Each row is a point on a tangle of strands that fork, close into loops and nearly touch. The rows are in no order.
In the rows, zero is written as 128.
Points whose rows are less than 76.5 apart are linked; no others are. Some points are linked to none.
J700:  53 113  81 147 144 147 121 148 215 148  74 104 109 112 159 116 125 129 158 115
J949: 139 146 155 146 102  99 119 151 104 148 134  98 126 145 142 112  99 133 145 117
J867: 167 166 149 129 139 147 109 167 160 100  67 122 117 139 155 101 138 126 159 136
J717:  79  71 115 101 117 146 115  90 161 114  82 146 130 102 151 157 132 160 173 121
J990: 156  97 148 126  95  96 189 134 110 126 150 125  95 139 134 133 114 138 147  64
J838: 159 126 119 138 136 122 126 186 179 118  65  99 136 136 143 132 139 133 122 131
J433: 125  83 115  95  79 109 106  78  94 130 138 139 157 114 142 138  93 146 148 130
J529:  98 154 153 130 192 130 153 130 133  89 201 132 133 137 114 141 194 150 125 144
J172: 140 166 109 171 120 124 120 189 140  90  83  93 119 149 126 102 115 153 111 117
J539:  86 104 101 126 120 140 119 116 156  79  77 137 132 124 138 147 112 192 152 114
J835:  98 108 118 132  81 110  95 102 108 149  93  89 118  86 146  98 117 139 180 119
J444: 161 117 134 107 112 109  98 137 156 169  85  83 142 111 172 100 130  89 174 144
J28: 131  92  87  88 116 143 109  86 132 137  80 125 135  90 124 140 146 112 143 135
J395:  79  92  94 140 140 147 129 134 177 134  61 112 114 104 121 159 159 139 122 101
J773:  88 122 119 145 104 146 109 105 140  86  68 130 100  84 154  95 111 179 180 124
J50: 132 137 139 151 138 125 187 124  97 140 205 138  86 147 116  91  96 116 114  85
J545: 130 126 173 131 135  84 143 149 126 178 194 101 145 160 149 118 135  92 125 127
J659: 160 158 112 105 177 168 101 102 134 139 101 146 137 108 103 150 129 101  92 157
J295: 167 116 169 120 135 107 196 141 125 128 169 138 102 170 139 129 113 125 137  72
J569: 124 103 114 151 117 123 149 179 163 113  68 104 109 121 120 157 171 143 113  98
J801: 125 128 100 129 114 115 107 128 103 121 129 105 145 141 126 128  71 149 134 133
J792: 124 159 141 115 149 178  93 100 109 143 145 149 119 106 121  87 164  79 129 173
J369: 124 159 149 106 191 148 107 122 136 113 145 149 158 161 124 150 127 125 112 160
J534: 153 156  90 112 163 166 114  95 147  89  57 145 122 102 115 146 113 140 120 147
J199: 119 143 138 135 148 128 160 110  99 100 194 165 126 163 115 135  85 148 102 124
J121: 136 139 199 128 107 131 112 143 110 164 152 132 121 130 145 107 165 106 156 129
J407: 119 113 112 139  95 147 103  93  90  81 105 153 115  83 126 103  89 160 127 153
J647:  95 111  99 108 125 117 102 110 173 143  82  93 129  97 179 117 104 150 212 124
J568: 145 142 155 119 119 137 108 139 118 113 110 134 135 144 145 126 111 146 153 132
J935: 101 140 161 135 160 161 142 102 119  98 203 189 128 107 108 129 181 147 122 160
J316: 131 107  93  92 117 106  87 102 121 147 115  96 168 124 149 131  81 126 162 141
J711:  91 112 112 169  94 112 129 162 136 116  89  79 103 115 138 116 132 159 148  97
J723: 140 132  89 122 151 118 130 147 156  89  86 128 149 152 113 180 111 174 104 107
J413: 149 114 134 138 109 115 163 170 145 102  94 122 111 146 127 160 154 148 123  89
J174: 142 173 118 145 141 158 102 148 121 103  89 114 114 132 124  93 111 120 121 148
J42: 139 140 113 104 145 138 112 114 116  93 119 154 155 154 118 154  82 159 114 142
J904: 124  94  80  84 141 117 106 117 178 139  79  96 157 115 161 147 112 127 176 136
J554: 140 133 113 106 123 145  93  87 112 108 102 130 137 108 145 109  80 139 165 161
J243: 144 122 137  96 126 156  94  79 106 108 129 172 151 117 139 125  88 134 138 171
J727: 143 140 141 100 155 145  92 122 135 161 127 119 146 130 143 105 147  71 134 167
J365: 116 108 103 136 107 144 124  99 107  70  98 163 120 100 115 136  97 179 115 138
J239: 122 158 142 146 187 133 180 142 136 122 193 153 115 150  91 153 162 119  80 117
J176: 157  90 121 102  97 127 125 135 128 158 103 128 132 109 115 154 183  95 119 112
J299: 132 107 111 101  99 112 112  89  85 137 164 141 161 137 122 139  85 127 126 136
J520: 121 164 186 138 142 120 137 135 113 111 173 145 127 168 139 124 119 147 136 125
J512: 143 136  98 163 124 124 135 173 114 134 115  98 117 128  96 127 125 112  72 131
J153:  50 119 103 141 124 158 117 100 172 100  72 129 103  97 157 103 109 167 180 120
J451: 136 167 158 131 142 150 113 132 125  72 122 171 134 168 132 127 113 164 122 137
J398: 141 108 138 106  81 108 151 102  94 175 198 158 142 131 124 119 153  82 129 100
J188: 134 141 118 148 152 132 159 138 125 174 192 146 123 126  82 136 179  80  69 119
J565: 124 117 162 106 112 107 141 108 103 173 209 142 145 146 135 121 147  93 137 120
J77:  79  80 114 148  93 138 150 128 134 107  92 125  93 107 113 155 159 158 126  95
J522: 153 147 155 115 150 168 119 134 126 121 118 171 123 127 105 152 163 117 104 140
J478: 131 126 145 118 142 152 131  91 106 105 178 211 142 118 105 152 117 142  93 159
J941:  66  56  99 104  99 129 117  83 139 141  98 127 138 104 136 157 142 135 149 109
J690: 137 133 134 146  93 127 119 139  87 134 137 111 118 124 118 106 119 121 120 126
J865: 124 135 142 153  74 132 108 115  67 132 135 125 108  99 122  89 105 138 137 133
J596: 130 128 132 143 125 139 173 126 110 166 206 159 111 127  90 122 179  82 103 111
J732: 169 158  95 126 179 144 116 146 174 116  60 114 136 123 122 143 121 116 103 150
J955: 153 117 135  93 134 138 122 123 147  85  85 164 149 149 136 170 122 170 145 123
J525: 136 107 152 105  93 114 103  94 100 118 123 145 149 118 151 133  84 161 167 139
J317: 133 116 148 103 132 143 141  95 124 170 197 196 154 123 101 157 184  94 114 134
J305: 169 125 119 118 148 131 130 134 138 168 125 133 146 122  90 187 149 105  61 121
J131: 165 105 114 136 136  92 167 180 165 141 111 103 143 154 120 165 128 123  76 116
J62: 168 155  90  96 162 166 117  84 144 120  73 142 118  93 116 145 125  97 125 166
J120: 123 160 155 147 183 147 152 154 140 132 172 141 120 140  96 146 191 114  85 140
J422: 128 101 110 130 108 139 116 145 151 136  65  90 108  95 144 113 164 106 157 127
J34: 159 145 138 122 149 116 104 169 171 138  94  99 163 152 168 112 102 120 151 149
J734:  89 147 168 130 135 105 115  92  87 156 212 130 141 129 135 102 131 121 140 142
J224:  57  90 117 144 118 157 132 129 171 118  67 136 102 114 132 153 153 158 145  97
J117:  90 139 184 117 144 125 102  88  99 139 204 141 147 113 140 102 161 131 157 162
J945: 145 183 130 133 139 118  92 142 152 106  83 110 138 137 164  92  77 162 185 135
J580:  95  62  87 131 108  92 153 141 154 157 111  89 134 128 126 168 146 125 114  92
J806:  76 111  72 134 158 130 124 161 215 130  71  93 133 118 157 131 120 151 146 120
J669: 165  99 108 118 139 102 136 165 166 157  97 101 159 134 120 166 140 107  84 135
J770: 129 124 116 137 108  96 154 133  98 177 198 114 131 144 118 106 130  75  95 114
J897: 143 150 170 133 109 140 116 121 123  62 108 182 132 141 145 119 112 178 137 129
J714: 123 181 139 144 185 164 104 149 134 106 122 134 126 147 117 112 139 116  93 160
J373:  86  81 104 112  90 149 108  67 128 119  85 134 110  70 148 111 136 129 171 135
J341: 140 115 162 128  76 111 150 107  83 145 173 145 112 125 128 117 116 125 146 107
J788: 155 124 131 134 136 120 106 166 155 165 100  87 150 133 147  89 125  82 115 167
J209: 133  86 101 118  72 131 138  82  82 123 148 172 127  87  96 133 127 130 100 126
J364: 135 113  98 105 149 134 126 114 156  87  69 153 148 129 121 189 119 182 125 112
J288: 109 121 149 112 150 133 146 106 129 159 217 161 148 125 108 140 205  98 126 140
J282: 116 164 168 139 119 121  82 111  91 173 142 109 127 111 143  70 119  99 154 150
J776: 151 129 123 123 143 159 130 131 157  98  50 146 116 101 104 178 167 154 108 108
J494: 126 153 109 126 152 169 110 103  98 156 162 162 136 101  74 134 150 100  70 154
J445: 163  90 109 103 132  93 184 128 126 143 159 123 125 161 118 166 105 112 108  82
J670: 152 114 128 112 124 100 145 156 142 113 121 117 147 170 142 167 107 149 135 108
J436: 137 140 207 140 102  94 143 138 105 170 172 130 112 139 147 115 140 120 164 103
J558: 108 153 148 113 201 153 109 125 136 124 158 135 145 136 116 136 171 111 109 169
J766: 119  85 114  93 112 141 107  84 137  95  85 153 138 102 153 143 111 163 171 140
J178: 123 134 199 143 102 150 136 111  97 124 191 190 111 107 132 104 158 135 150 143
J768: 152 110 181 112  79 116 111 138 109 160 125 123 128 121 144 121 157 110 167 115
J733: 140 162 112 134 156 115 114 161 142  99 116 116 159 182 133 140  83 151 110 134
J424:  46 119  76 131 147 166 122 106 192 106  71 139 112 111 144 126 104 164 158 121
J641: 120 144 153 151 113 168 124 110  88 107 173 185 111 108 105 107 129 134 106 152
J847: 151 132 124 114 139 130 109 147 129 129 112 114 148 147 132 139 112 116 124 142
J964: 138 118 121 114 149 122 172 102 109 147 203 166 136 153  98 152 115 108  93 113
J263: 144 160  89 101 145 142 126 111 181  90  66 120 114 113 165 116 106 135 199 152
J937: 145 109 135 116 128  82 135 150 133 177 171 102 166 164 138 132 118  85 102 134
J587: 125 162 199 138 117 119 120 117  98 108 154 159 125 144 149 113 102 163 151 132
J168: 122 146 159 108 146 152  93 100 106 115 153 159 150 137 140 118 101 133 143 165
J281: 117 118 158 129 155 123 185 105 120 141 231 156 113 145 121 115 147 112 138 104
J965: 131 141 126 137  95 148  88 101  78 125 110 117 111  91 128  74 100 121 147 153
J499: 164 121 117  99 154 128 108 127 140 170 119 134 161 132 111 168 146  87  89 143
J928: 136 157 118 122 170 165 100 119 122 153 134 139 136 117  99 126 151  84  85 163
J546: 100 169 176 162 164  83 147 145 117 143 197  90 123 161 145 102 114 130 126 124
J241: 164 161 112 127 148 141 122 160 183 107  55 103 114 125 160 100 127 115 162 149
J252: 135 133 111 138 117 148 135 114  88  97 140 163 120 123  90 142 101 149  88 137
J975: 111 100 102 152  71 123 140 113  79 110 135 118 102 107 105 119 108 150 119 110
J754: 133  67  93 107 109  91 181 119 126 132 136 115 122 140 115 182 118 137 121  78
J181: 115 124 137 140 100 151 122  86  79 124 197 196 128  99 110 105 128 117 105 158
J984: 150 133 121 129 138  97 167 150 127 106 147 123 132 183 127 156  83 147 111  98
J738: 125 134 189 144 112 103 167 118 100 164 209 142  97 132 132  98 144 111 153  98
J69: 171 119 111 109 157 128 115 150 163 160  89 111 153 125 124 150 144  89  90 155
J612: 147 148 106 111 134 149 105 113 140 110  78 115 124 116 149 106  99 123 173 153
J414: 130  92  89 119 115 121 152 105 119 129 114 135 122 104  87 188 139 143  86  96
J598: 130 113 159 123 151  88 170 141 141 177 213 117 142 160 140 121 161  80 115 114
J516:  95 112  78 158 109 119 148 138 118  94 108 105 109 133 107 147 100 171 113 100
J435: 137 191 144 147 162 153  98 155 139  88  99 131 129 161 138  96 120 134 122 145
J671: 149 115 112  80 125 128  88  96 120 152 116 123 168 128 144 128 100 103 151 151
J132: 140 117 143 116 107 129 131 119 131  62 101 172 136 146 139 155 113 190 140 114
J562:  81  80  91 139  82 106 132 111 105 130 121 100 119 110 119 138 114 150 135  99
J600: 144 108 122 145  86  95 120 164 116 171 123  75 137 120 135  98 132  89 108 128
J452: 108 168 147 145 186 119 111 156 141 119 156 101 153 174 144 117 110 127 110 158
J876:  94  97  79 127 145 149 125 104 181 154  51 106 110  78 119 157 161 110 113 118
J769: 120 182 167 145 160 148 134 136 131  72 148 170 124 179 119 130 147 158 103 129
J746:  92 164 151 153 176 110 136 144 124 116 197 101 137 165 132 116 127 130 108 144
J403: 133 176 154 154 161 127 138 171 144  92 137 136 131 189 126 128 134 137  97 125
J167: 140 138  90 110 155 154 105  97 128  93  88 149 148 122 108 159  90 154 109 148
J624: 132 135 138 151 121 158 170 125 102 135 189 181  95 121  82 124 157 112  98 116
J271: 142 103 121 148  78  88 148 153 103 161 142  86 111 127 127 113 136 103 119  97
J286: 124 143 145 126 133  98 129 120  97 143 183 117 144 166 133 130  78 130 126 126
J692: 140 183 164 141 133 100  87 151 132 136  98 107 143 140 161 100  85 159 177 130
J653: 110 150 114 134 169 147 139 105 107 148 194 152 137 129  78 146 146 111  69 146
J740: 116 105  94 129  79 148  99  89  84 121 105 119 110  78 118  91 125 121 138 139
J40: 126  92  81 107  89 130 114  83  90 139 129 145 142  93  98 138 131 116 106 127
J361: 142 128 140 139 111 134 149 114 102  66 145 189 119 133 114 140  96 168  99 125
J739: 126  96 112 109 112  98 152 126 137 104 124 124 145 154 135 176  95 173 149  95
J298: 129 159 153 149 143 157 167 128 110  96 176 187 103 143  93 134 140 141  93 122
J468: 130  87 131 113  88 124 137 116 115 106 112 143 123 117 129 155 132 157 143 109
J682:  67  90  80 116 122 161 121  64 162 130  67 131 104  78 143 127 138 114 164 135
J916: 137 143 114 140 168 115 161 149 122 137 174 121 133 167 104 147 111 107  66 128
J771: 148 111 102 104 134 133 120 128 128 129  94 127 143 124 111 168 129 133 109 130
J259: 143 112 122  99 128 154 105  82 101 118 143 188 150 112 107 148 108 132 103 160
J752: 115 158 176 131 110  95  91 105  84 174 155 117 143 128 144  99  98 127 158 139
J906: 158 129 143  96 123 170 107 103 131 105  81 161 116 107 140 117 141 119 162 153
J171: 113 131 126 105 129 148  99  89  94 154 186 160 153 121 113 118 145  95 112 159
J96: 154 156 124 117 144 165 108 115 141  70  68 169 125 129 124 128 122 154 125 142
J411: 156 129 158 160 109  86 131 194 151 154 113  79 142 147 156 101 115 122 120 133
J697:  89  93 125 136  85 140 108  99 119 119  83 115 104  79 147 104 130 152 176 120
J466: 123 159 117 148 137 159 113 126  85 106 142 144 123 132  96 117  98 135  88 153
J790: 131  85 129 131  69  88 168 135 108 142 135 100 100 121 131 136 140 125 147  75
J453: 155 147 140 144 152 101 182 165 140 113 159 122 117 189 130 135 101 125  99  92
J743: 125 112 106 148  84 102 158 118  82 120 153 108 101 129 118 121  83 151 125  94
J138:  88 142 120 139 169 114 139 119 113 144 223 107 146 127 105 115 179 104 108 151
J92: 146  96 147 112  76 125 153  94  93 154 195 196 128 114 114 124 152 104 130 112
J535: 161  99 126 111 121  82 160 146 130 155 160 107 147 168 137 157 105 107 113 108
J257: 133 166 140 136 196 135 108 163 160 122 118 114 156 163 135 118 126 106  94 169
J420:  61  67  84 119 106 128 110 103 158 168  87 100 134 101 138 134 153 105 142 106
J38: 157 141 116 115 166 138 108 143 155 156  97 110 144 131 137 116 134  74 108 173
J707: 116 166 188 168 118 143 153 140  97 116 186 152  85 135 122  94 152 135 134 117
J294: 132 104  93 132 120 124 123 154 189 147  56  72 112  88 159  98 151  97 162 146
J409: 104 131  76 108 138 121 129 113 201 132  78  87 110  93 180 110 112 120 206 144
J805: 156 133 146 133 123  86 135 183 162 123 110  98 155 168 161 143 108 151 147 108
J679:  67  71 108 132  89 101 139 116 137 139 118  99 125 125 145 152 116 158 159  90
J705: 144 112 109 149  88 128 177 135  89 124 148 138  82 113  90 128 135 126  99  89
J902: 160 150 141 128 135 152 144 142 123  98 115 169 120 142 100 166 144 146  92 115
J814: 134 151 181 143  98 117 105 108  99  90 126 167 127 124 152 106  82 182 155 136
J148: 106  96  70 115 143 110 120 149 170 128  87  94 158 135 137 164 104 156 134 121
J997: 126 126 152 107 151 155 139  85 120 134 192 208 146 118  94 163 159 128 103 150
J399: 101  76  73 106 150 110 121 129 184 152  80  98 159 119 129 180 129 134 119 118
J333: 129  87  83 106 133 117 123 119 152 150  81 107 145 108 112 183 150 125 106 116
J125: 165 141 122 102 134 162 119 124 152 113  56 128 102 101 136 119 156  96 161 149
J866:  56 102  69 132 130 133 116 119 198 164  85  87 119 100 167 105 116 109 170 124
J135: 138 101  87 120  99 105 108 136 112 168 116  88 150 114 125 115 137  85  98 127
J189: 136 130  85 116 126 115 126 131 191 143  69  73 111  94 171  95 127  97 192 155
J129:  93 158 177 164 132 144 148 127 102 120 209 147 101 116 112  92 179 134 139 138
J791:  90 123  94 156 118 136 123 156 158  98  69  98 107 119 133 120 131 168 144 104
J884: 159 100  99 107 117 121 163  96 106 147 155 158 132 118  79 183 134 123  84  99
J599:  93 159 143 139 157 167  99 112  97 129 174 135 123 112 112  91 160 108 121 171
J346: 132 127 163 117  88  92 106  96  86 156 147 132 140 124 146 115  89 146 162 126
J594: 145 135 122 169 122 120 165 176 111 137 153 100 102 145 103 114 126 100  75 112
J487: 146 128 153  99 134 174 107 104 116 144 140 184 132 108 107 134 169  99 120 156
J551: 141 122 127 144 108 107 174 127  96 158 194 119 103 144 117 105 108  99 112  92
J758: 139 162 112 166 139 147 117 177 117 118 102 104 114 136 107 104 122 111  81 144
J592: 130 108 128 132  66 138 123  93  70 135 167 174 121  90 109 103 130 118 117 136
J380: 141 119  88 121 116 109 114 134 108 175 145 109 160 127 108 126 133  71  72 138
J808: 120  96  93 126 110 154 120  91 107 101  97 155 118  88  95 153 124 158 104 132
J11:  98  77 131 113  92  93 118 126 139 141 109 101 138 119 159 152 121 164 185  94
J418: 138 131 149 133 139 131 126 162 126 155 155 118 138 145 118 125 156  92 101 143
J359:  90  92  82 130 120 144 130  93 128 120  92 134 120  85  89 175 134 155  91 112
J817: 107 151 145 140 200 143 129 148 148 134 165 116 134 128 108 133 196 105  85 164
J888: 133 166 172 170 120 122 162 156 100 111 166 129  88 156 123 103 126 134 115 100
J386: 146 108 136 153  91  76 145 184 142 151 114  67 129 140 149 122 115 135 131 109
J141: 150 129 161 106 111 114 101 140 138 125  95 120 144 137 162 130 113 155 188 123
J578: 155 151  99 128 157 114 100 159 175 138  91  82 157 136 165  97  77 118 147 167
J571: 113 126 173 107 144 127 140 120 124 146 209 148 141 146 135 139 176 111 144 138
J266: 151 147 178 142 149  92 184 159 137 123 170 123 112 184 151 123 114 125 127  84
J962: 109  99  87  99 117 109  94 103 147 150  94  88 151 111 162 125  99 131 188 132
J465: 132 150 176 120 125 172  97 114 107 130 134 151 113 114 140  89 154 105 152 158
J710: 119 123 110 153  96 103 159 132 103  91 126 114 107 142 123 134  82 175 127  89
J311: 125 168 191 127 156 122 111 152 136 118 142 129 146 174 160 123 127 145 149 136
J190: 131 124 100 114 135 120 111 145 156 102  84 109 150 143 148 144 100 163 159 121
J81: 118 158 195 147 150  77 125 157 131 168 167  90 145 161 158 107 124 119 139 138
J667: 150 105 149  94  96 159 108  94 103 135 135 187 137  98 124 127 154 110 135 148
J99: 141 117  79 111 121 140 113  91  99 146 121 141 138  94  82 156 132 115  73 130
J154:  86 121  71 115 160 142 119 128 202 107  67 117 131 117 152 138 115 162 167 119
J970: 106 130 133 135 179 106 164 139 138 152 216 115 135 137 106 133 189  93 100 141
J661: 157 111 139 103 110 166 113 103 117 105  99 177 122  98 120 139 150 135 134 144
J90: 117  96 112 158  98  76 155 181 162 132 106  70 127 141 147 138 121 154 137  92
J762: 145 112 120 112  92 144  98 121 107 149 100 117 126 102 127 107 151  96 140 135
J608: 139 161 126 113 175 141 110 135 134 102 129 142 162 171 120 156  97 143 102 145
J68: 145 157 115 133 130 150 113 140 154  59  60 150 124 144 125 125 133 173 130 114
J564: 128 161 125 173 103 100 123 174 126 104  95  89 113 143 138 103 101 173 139 100
J410: 149 151 169 127 144 100 115 172 152 137 127 110 160 174 163 127 107 133 146 132
J490: 106 167 145 150 144 174 107 121  93 106 156 150 116 127 108  96 131 128 108 160
J306: 131 145 142 148 133 143 171 111  97  78 180 200 110 144 104 129  97 158  88 125
J459: 153 144 176 123 148 153 133 169 145 130 127 151 123 152 126 148 180 113 117 133
J511: 119 139 100 154 113 133 130 152 146  66  75 125 114 144 119 135 128 181 124  97
J108: 132 113 131 128 175 103 188 138 149 172 214 129 131 150 112 134 164  78  90 108
J185: 143 117 115 158  97 134 162 165 110 114 112 118  86 119  94 142 151 132  95  97
J593: 144 169 138 145 163 154 155 128 126 107 147 177 114 142  79 165 140 145  65 115
J833: 145 127  58 115 163 128 128 123 193 137  53  89 125  93 138 133 124  97 132 157
J107: 154 128 112 115 144 126 151 118 116 166 168 159 138 135  87 174 138 103  74 115
J595: 126 166 116 149 122 159 102 129  96  92 104 129 116 125 117  93  90 149 122 145
J79: 129 113  94 162 101 125 135 167 113 126 100  85 106 118 106 126 134 128 100 113
J663: 105 160 150 139 194 136 177 124 134  92 204 158 118 148 104 142 168 149 105 121
J335: 144 147 129 172 132  94 158 186 126 136 146  88 124 163 124 110  99 116  83 122
J533: 147  89 115 109 112 142 121 139 155 142  66 115 119  96 126 149 184 105 134 118
J376: 141 130 111  90 136 145  89  99 114 161 124 128 157 125 133 113 129  78 127 158
J105: 166 131 162 118 133 153 117 171 147 148 102 132 122 126 129 126 187  84 119 144
J87: 129  76 109  80 102 131 104  72 114 116 114 155 155 103 132 156 108 144 142 142
J24: 175 138 139 114 144 158 114 155 157 134  69 121 114 115 137 122 167  82 136 149
J586: 151 126  78 113 148 126 109 142 168 136  75  88 141 115 148 118 107 105 140 158
J440: 141 133 136 117 139 129 151 128 107 118 169 159 130 161 109 153 109 132 104 123
J720: 124 130 111 117 134 115 127 121 103 172 189 127 156 146 107 133 133  81  82 138
J804: 138 165 176 147 103  89 111 141 107 140 110 118 124 133 149 112  93 167 173 112
J617: 150 142 156 116 110 168 105  97 112 113  95 147 102  95 147  87 129 109 171 157
J609:  67  63 120 128  86 114 129  88 127 109 115 136 128 109 147 151 104 181 157 108
J366: 136 143 136 156  89 143 125 159 107  97  90 118  96 125 123 106 139 152 133 111
J976: 137 136 160 158 150 112 192 166 131 147 192 120  93 155 128 104 153  92 109  99
J211: 124 126  67 114 165 143 123 124 185 114  53 107 127 105 133 149 124 138 136 134
J542: 149 111 125 143  94 139 184 114  92 138 185 174  90 116  89 116 134 112 102  96
J757: 128 171 166 138 146 136  91 139 119 147 122 100 128 132 156  80 117 107 151 157
J218: 160 172 116 126 180 164 109 132 146 119  85 140 132 127 102 156 129 123  82 145
J875: 148 177 168 138 142 146  99 152 140 122  92 114 116 134 160  83 132 113 164 148
J469: 162 100 157 102  89 121 135 144 121 162 142 137 135 132 130 144 173  93 134 110
J59: 133 125 109 147 100 108  99 160 125 157 101  65 131 115 140  91 110 109 135 136
J870: 120 193 163 129 176 153  92 123 136  98 124 132 139 156 153  94 112 134 151 162
J713: 134 157 163 146 156 125  99 166 150 155 122  90 140 139 160  82 129  88 130 169
J467: 158 129 169 153 107 119 177 177 120 140 155 126  93 148 121 120 157 103 117  94
J646: 133 116 121 112 117 101 147  98  88 144 194 136 146 157 122 137  74 122 116 115
J405:  91  89  90 121 120 114 140 113 142  92 105 133 140 138 127 175  97 186 136 104
J909:  96 109  73 109 144 148 133  88 189 140  56 110 101  77 142 141 152  97 162 135
J896: 145 158 103 123 146 116 104 155 160  84  89 121 159 167 144 137  92 175 141 119
J165: 131 105 152 113  91  96 106 129 127 145 101 104 140 117 163 134 117 156 194 108
J227: 116 121 126 132 103 138 114 123 129  83  81 130 118 111 147 121 112 183 167 117
J78:  94 183 163 136 176 150 101 118 119  86 156 139 141 155 135 107 118 152 126 162
J192: 130 159 173 164 130 106 178 134  95 134 189 129  84 151 129  92 100 134 130  88
J628: 101 149 155 101 175 148  88  91 118 131 171 135 160 137 141 115 126 113 143 174
J173: 135 167  97 120 139 122 108 131 181  97  67 104 123 116 175  96  96 164 201 127
J60: 119 130 154 137 184 118 193 141 146 132 216 131 110 139 109 130 200 110 125 112
J979: 126 125  72 137 121 149 104 122 110 124  87  98 121 102 106 116 111 120 112 142
J645: 115 148 185 161 141 109 171 145 116 155 211 115  96 142 132 102 164 107 136 105
J450: 141 133 159 164 132  90 147 187 141 160 152  86 138 161 140  99 123 102  94 140
J195: 150  74 120  98  76 106 159 108 103 148 151 143 129 124 119 155 144 116 131  91
J304: 101 171 189 146 129 103 109 109  85 156 181 123 123 130 136  95 110 141 148 139
J404: 133 135  78 122 132 138 101 111  95 144 131 123 143 124  89 140 106 109  78 147
J297: 113 143 130 168  99  98 114 171 137 125  79  74 108 111 150  97 115 170 168 104
J597: 113 106 101 136  86  93  96 126 129 168  92  63 130  94 154  90 124 113 160 119
J384:  87  87 104 134 115 115 117 152 175 150  80  77 129 109 159 128 136 141 165 113
J48: 100 138 168 144 114 151 131 108  98 140 209 170 118 109 111 100 178 112 137 145
J194:  83 139 146 129 157  97 130 103 104 153 232 102 149 131 128 107 160 117 135 145
J864: 151 114 160 134  92 102 162 159 124 114 120 119 107 149 140 145 131 150 151  86
J815: 137  85  95 139 115  94 169 166 147 138 109  93 123 136 114 165 137 128  96 101
J179: 148 119 174 117  97 139 149 121 104 109 151 180 119 137 127 144 132 148 136 124

A piece is two or more points that can be reached from each other along the links. Count, over all rows, the pieces, the separate loops (a circle has one, a figure eight two, a Y none), the forks (points with three links) and the tips (points with one).
pieces | 4
loops | 6
forks | 33
tips | 29

A fork is a point with three links, a tip a point with one. Leave the first point through the second and follow the links. Name the first fork or tip that comes.
J243; J259 | J92
J608; J733 | J679
J847; J771 | J608
J422; J533 | J467
J92; J398 | J243
J178; J48 | J600
J172; J564 | J534

Name the points in between on the shortest way along the links from the first point to the second, in order.
J612; J571 | J554, J243, J259, J478, J997, J317, J288
J734; J188 | J304, J752, J282, J757, J713, J788, J38, J69, J499, J305, J107, J964, J440, J199, J306, J298, J624, J596
J814; J720 | J587, J520, J311, J410, J805, J670, J984, J453, J266, J295, J990, J790, J271, J600, J135, J380
J700; J990 | J806, J154, J424, J153, J773, J697, J835, J597, J59, J600, J271, J790
J79; J40 | J512, J758, J174, J595, J466, J490, J641, J181, J592, J209
